Points, in no order, along strands that fork, close into loops and pass close to each other.
Points whose rows are less than 77.5 apart are linked; no others are. Some points are linked to none.
Q658:  12 -13   4  -6  -5  22 -20  -4 -19 -14 -15  -5  -5  17  -2   9  16 -45  30 -45  46
Q274: -14 -48 -11 -28  -2   1  -8  12   0   3 -27 -23  -4  56  19  11  12 -38  88 -22  -4
Q935:   0  19  12  -7  17  10 -23  36   1 -30   7  16 -35  -1   9 -26  21  16 -29  27  -1
Q20:  -3 -17   5 -12 -15 -39  -6  -4  26  -1 -41  -5  32  18 -20 -18  -1  23 -10  40  -1
Q349:  14  17  -6  -1  -3  14  17  19  41 -21 -13 -16 -17  19 -37   3   0  33   3  48   3
Q868:   5 -10  11   6  -7 -21 -33 -17   2 -31 -41  10  22  35  -4 -20  20 -70  18  -2  18
Q163:  -5  22  12  11   5  23  25  12   5 -25  17  -8 -26 -12 -10   9 -23  64 -12  20 -18
Q542: -23 -46  -9 -28 -10  11  -3  24 -26  29  -6 -19 -19   6  26  18   3  19  54 -17  -3
Q313: -25 -27   0   8   0   9   5   7 -25  18   0 -30  -8  -3   8  15 -28  84  11   8 -21
Q303:  13  -6 -34 -40  -4 -21  21  19  60  26  26  15   8 -37 -10  -1  29 -34  -9  27 -26
Q759:  -2  27  12  27  11  -5 -22 -21  -7 -25 -45 -23  11  56 -33 -23  -7   0  40  37  15
Q215: -19   1  14  35   6  -3 -11 -16 -40  -3 -28 -14   9  33  -7 -14 -30  53  13   5   3
Q619:   5   6 -17 -18   4  17  11  13  13  -6  32  23 -18 -45  28  13  22 -50  -5 -28  -5
Q291: -29 -24  11 -22   0 -23 -19  28 -10   5   1  14 -13 -19  37 -18   9  26 -16   5 -26
Q534:  15  30  23  26  17  14 -14   7 -33 -20  32  31 -24  -9  28 -15   7 -31 -42 -36  -1
Q18:   8  40  25  59   5 -11   7 -37 -36 -15  -2  29   6   8  -7 -12 -26 -10 -19  -8  19
Q615:  16  24 -26   9  14  -7  38 -31  30  23  32   5  44 -61 -10  27 -15 -13 -34 -13 -26
Q431:  -9  34  14 -19  15   9   4  53  24 -29  25   4 -46 -18   7 -14  19  48 -32  44 -26
Q61:  -5   3  14  29  -1  -7 -13 -25 -21 -23 -21  11  20  16   8 -13  -4 -35  17   8   4
Q284:  19  53  17  53  14 -12  26 -37 -28  -7  17  34  14 -21  12 -13 -22 -31 -40 -28   3
Q444:   0  24  27  37   9 -17  11 -32   2 -37  -5  28  18  -9  17 -21  -6 -35  -3  24 -25
Q490: -10 -19  -3 -24 -22  -8 -12  10   6  30 -10 -26  15  -4 -16  19  -7  54 -22   3  13
Q181:   1  26  21  22  10  20  32 -20 -32   1  38  15  -3 -44  38  11 -24  18 -25 -40  -9
Q420:   0  -2 -27 -28  14 -40   0  -1  58  32  19  28  26 -48   4 -20  29 -29 -39   8 -36
Q679:   4  16   5  48  17  44 -35 -32 -60 -13   0 -14 -29  55   1 -10 -18 -10  27 -24  24
Q64:   1  15  -2   1  -6  -1  12  19  40 -16  -4 -14  -4  -9 -33  12 -16  59 -36  30 -13
Q259:  -3 -23 -29 -24  -5 -23 -17   7  31   5  -3  30   9 -22  14 -11  37 -76 -12 -24  -2
Q447: -21 -35  -1  -1 -17 -32 -10 -33 -18  36 -22  12  46 -16   4  -9 -10  -8 -19 -38  17
Q345:   3 -24  -3   1  -7  -8 -40  -5  -5 -31 -33   0  16  42   5   8  28 -77  31 -54  35
Q755: -25 -20 -10 -40  -3 -51  -7  18  48  37   9  19  15 -32   3 -24  21   9 -41  25 -42
Q113:  18  20  11  30  10  24  -9  -6 -45   1  20  21 -26   4   7  -4 -10   2 -41 -38  28
Q683:  17  20 -40  -2  -8  10  40 -14  53  25  23 -15  28 -44 -31  54 -31   3 -26   4 -23
Q461: -27 -54 -15 -14  -4  14 -22  28 -23   2  -6 -14 -28  29  45  12  12 -21  67 -27 -17
Q167:   6   8   7  -3   2  -5  30   1  25 -10   8   9   5 -21  10  -2  -6   3  -7  24 -17
Q623:  -5 -22 -34 -53 -29  -7  24  42  30  52  43  13 -25 -35   7  28  30 -10  23   8 -29
Q195:   9  -9   8 -25  12  12 -20  -5  -9 -15 -37 -33   8  61 -27  -5   5 -25  58   1  33
Q732:  13   6  -3  13  -9  19  16 -10 -20  13   9  -5   7 -13 -12  22 -18  19 -22 -18  29
Q327:  37  33   2  13  -9  16   4 -19  21 -11 -19 -27  19  26 -63  22  -8  10   8  17  43
Q667:  47  44  -4  14  13  40 -15  13  -9  -3   9   4 -37  22 -45   1   9   4 -38 -11  66
Q549: -12   1  14  -7   9  -9  36   4   2   4  29   8  -1 -43  41   2 -15  27 -14   1 -38
Q919: -20 -41   9 -23 -15 -37 -27 -14 -17  29 -39 -14  36  17   1  -8  -5  11   3 -31  26
Q511:  26  18   3  18   0  19  -4   4 -23  15   4  -9 -12  21 -36   6 -11  31 -35 -22  56
Q740: -14  10  24  16  13  13   4   0 -47  -3  25  10 -19 -22  31  -3 -23  46 -28 -24 -10
Q200:  -6 -34   6 -15 -25 -31  21 -33  14  32 -32 -25  50  20 -18  20 -20  11  40   6   7
Q978:  -7  43  28  55  23   8   3 -34 -17 -59  12  17  -8  14  20 -25 -15 -28  21  28 -35
Q675:  -3 -12  -8   8 -14 -17  57 -39  22   3  15  34  27 -36  28  11  -3 -70  32 -10 -31
Q859:  11  26  -9  33  21  65 -21 -22 -41 -19   9 -32 -34  47 -18  -8 -11  32  30  -8  28
Q112:   1 -22   7 -18  -8 -12  -3 -19   3  11 -42 -25  31  38 -17   4  -2 -15  48   9  22
Q134:   2 -11  -2   6  -1  -2  22 -15  13 -17  -2  22   9 -11  20   2   7 -71  21   4 -15
Q214: -11 -41 -10 -24 -12 -19 -19  13  18  -8 -18  18   0  11  21 -15  29 -57  14  -1 -11
Q999:  -3  28   6  55  12  38  17 -31 -41 -19  10 -12 -12  10  -4   5 -33  51  19  -2  -3
Q810:   5  21  15  17   6 -39  -1 -16   8 -22  -4  34  29 -23  17 -36   8 -41 -44   7 -25
Q912:  38  39   7  48   3  17  15 -25 -37  14  12  11 -21  15 -26   9 -23   9 -37 -32  52
Q506:  -9  -9  -8 -21   2 -12  37  -2  17  26  35  18  13 -55  30   9  -2 -12 -16 -14 -37
Q809:   2  32  19  68   8   5   9 -39 -60  -1   5   6  -7  18 -10  -6 -42  39  -6 -20  19
Q166:  -4  21 -16 -42 -14   7   0  60  31  18  30 -16 -49 -26 -16  25  30  42 -19  41 -10
Q224: -13  13   1 -28   4 -25 -11  53  36  -6  11   7 -23 -24  -1 -27  23  45 -51  44 -21
Q344:   3  14   0   5   8  29  14  -5 -25  -5  43  21 -17 -49  37  19  -5 -30 -10 -52   6
Q882:  -8 -29 -14 -39 -23 -21  36  27  29  45  33   8  -4 -23   7  18  -2  12  14  23 -43
Q529:  15  41   3  42   8  -8  48 -45   0   2  25  16  36 -51  -4   9 -20 -20 -24 -19  -7
Q137:  22   0  -1   2  -8  34   7 -19 -17   6   1 -11   7  -3 -14  26  -5 -19  24 -25  46
Q525:  10  24 -18 -33   6 -15  -2  33  51   2  18   7  -5 -32 -22 -10  32   5 -51  37  -9
Q527:  -6 -10   5  24   6  29 -15 -26 -52  -4 -11 -18  -1  30  11   4 -15  -1  43 -23  13
Q441:   7 -14  19   0   6  -8 -64   6 -20 -28 -43 -10   5  60  -7 -26  25 -38   9 -11  23
Q196: -15  30  24  37  30  29   8 -11 -32 -39  20   7 -24   1  31 -20 -22  31   5  10 -38
Q842:  -4  -8  -1   0  -3   9   2   6   3   3 -32 -44   1  33 -32  13 -24  70  26  25   2
Q436: -18 -13 -27 -33  -7  -8 -19  32  14   8  20  30 -21 -41  31   3  42 -52 -12 -36  -8
Q625:  12  19  24  26  11  -9 -46 -11 -22 -30 -41  -3   7  66 -23 -31   1 -21  10  11  27
Q741: -21 -35   0 -34  -8 -15 -25  33  -3  11 -15  -7 -15  12  14 -14  20  26  15  19  -3
Q510:  38  23   4   6   7  25 -40  24 -26  -6   6  13 -42  31 -14 -16  22 -26 -36 -30  57
Q69:  -7   5  11  15  -2 -10  -3 -11   3 -12 -47 -39  17  56 -41 -13 -12  46  39  33  13
Q994: -13 -29   1 -15  -8 -34  -8 -14  12  19 -23  12  34 -13   0 -19   1  -4 -29  12   0
Q427:  -5   1  19  16   6 -14 -30  10 -14 -30  10  33  -7 -10  33 -16  19 -50 -44 -27 -13
Q597: -11  -3  10   7  17  38 -46  22 -46 -17  10  -4 -44  17  22 -12   9  16   0 -14   7
Q262:   2  13 -14   4  13  69  -8  10 -20  -8  14 -43 -42  28 -13  10  -4  46  36   9  21
Q191: -14 -30 -18 -25 -12 -19  35 -15  26  29  13  28  24 -40  21   7   5 -46  16 -20 -24
Q758:  -2   4  -7  22 -29  -4  36 -23  30   9 -17 -36  30   6 -40  50 -45  46  32  24 -16
Q943:   2   3  10   0   3   3 -26  18  -4 -32  -3  21 -12   0   6 -24  22 -31 -27   8   2
Q297: -10 -26  -6 -11 -21 -23  13 -22  25  34 -15 -18  40  -6 -22  22 -25  33 -10  11  -1
Q545:  16 -13  -8 -48   0  14 -16  22  19  -1 -27 -25  -5  33 -24   4  30 -27  36   8  42
Q333: -19 -12  11  14  -3   6 -10   6 -44  16   2 -13  -7  -3   9   8 -30  79 -29 -17   7
Q369:   3   2  -6  -4  -2  37  -6  23  -1   3   2 -47 -25  17 -27  28 -11  68  18  16  16
Q653:  17  34  -8   5  17 -28  26 -22  39  -6  11  23  38 -45  -6 -22   9 -25 -47  10 -28
Q966:  21   8 -29 -20  -9  10  36  11  50  20  34  -6   5 -40 -15  36   7 -11 -10  18 -12
Q948: -21 -34  14   8 -11 -11 -25 -22 -47   9 -33 -14  20  28  18  -3 -14  -1  30 -36  16
Q599:  24  42 -20 -16  19 -20  23  11  69  -6  29   7  13 -48 -15  -7  14 -12 -47  24 -35
Q906: -33 -29  -3 -42 -12 -36   6  34  19  39  22  13  -9 -31  27  -7  13  25 -16  21 -48
Q212: -14 -47  -6 -13 -13 -23 -11  -5   5  -6 -38   0  10  34  22  -7  10 -46  56  -5 -15
Q31:  31   7  -8 -23   5  24  -7  21  31 -22 -19 -24 -10  28 -39   3  22   0  13  34  36
Q301:  10 -18  -9 -19  -9   7  13   1  16   1  -1   3   7  -9   1  11  10 -26  15  13   9
Q768: -13 -37 -11 -14  -4  13  15  19 -16  31   4 -30 -12  11  11  28 -16  52  49  15 -22
Q381: -23 -50  -8 -42 -19 -27 -10  36  16  17  -2  19 -11   2  26 -15  27 -18  19  16 -26

A fork is a point with three links, a tip a point with one. Leave the first point through the second and follow the links. Name the first fork or tip that comes.
Q441, Q625: Q20
Q919, Q948: Q868
Q912, Q113: Q444
Q768, Q313: Q214
Q999, Q809: Q906
Q525, Q224: Q511
Q490, Q297: Q163

A piece is two or more points that can be reached from each other along the links. Count, over all rows, the pieces, the separate loops (a circle has one, a figure eight two, a Y none), the forks (points with three links) and the tips (points with one).
pieces: 4
loops: 3
forks: 5
tips: 7

A tip is a point with one link. Name the tips that can be reached along the links from each point below, in the order of the rows.
Q755: Q623, Q999
Q534: Q20, Q978, Q510
Q31: Q163, Q490

Name the points in between on the shortest way along the links from the first point to the second, in order.
Q20, Q61: Q994, Q447, Q919, Q948, Q527, Q679, Q859, Q262, Q369, Q842, Q69, Q759, Q625, Q441, Q868
Q542, Q615: Q461, Q274, Q212, Q214, Q381, Q741, Q291, Q906, Q755, Q420, Q303, Q966, Q683
Q658, Q224: Q345, Q868, Q61, Q444, Q810, Q653, Q599, Q525
Q599, Q912: Q525, Q224, Q431, Q935, Q943, Q427, Q534, Q113
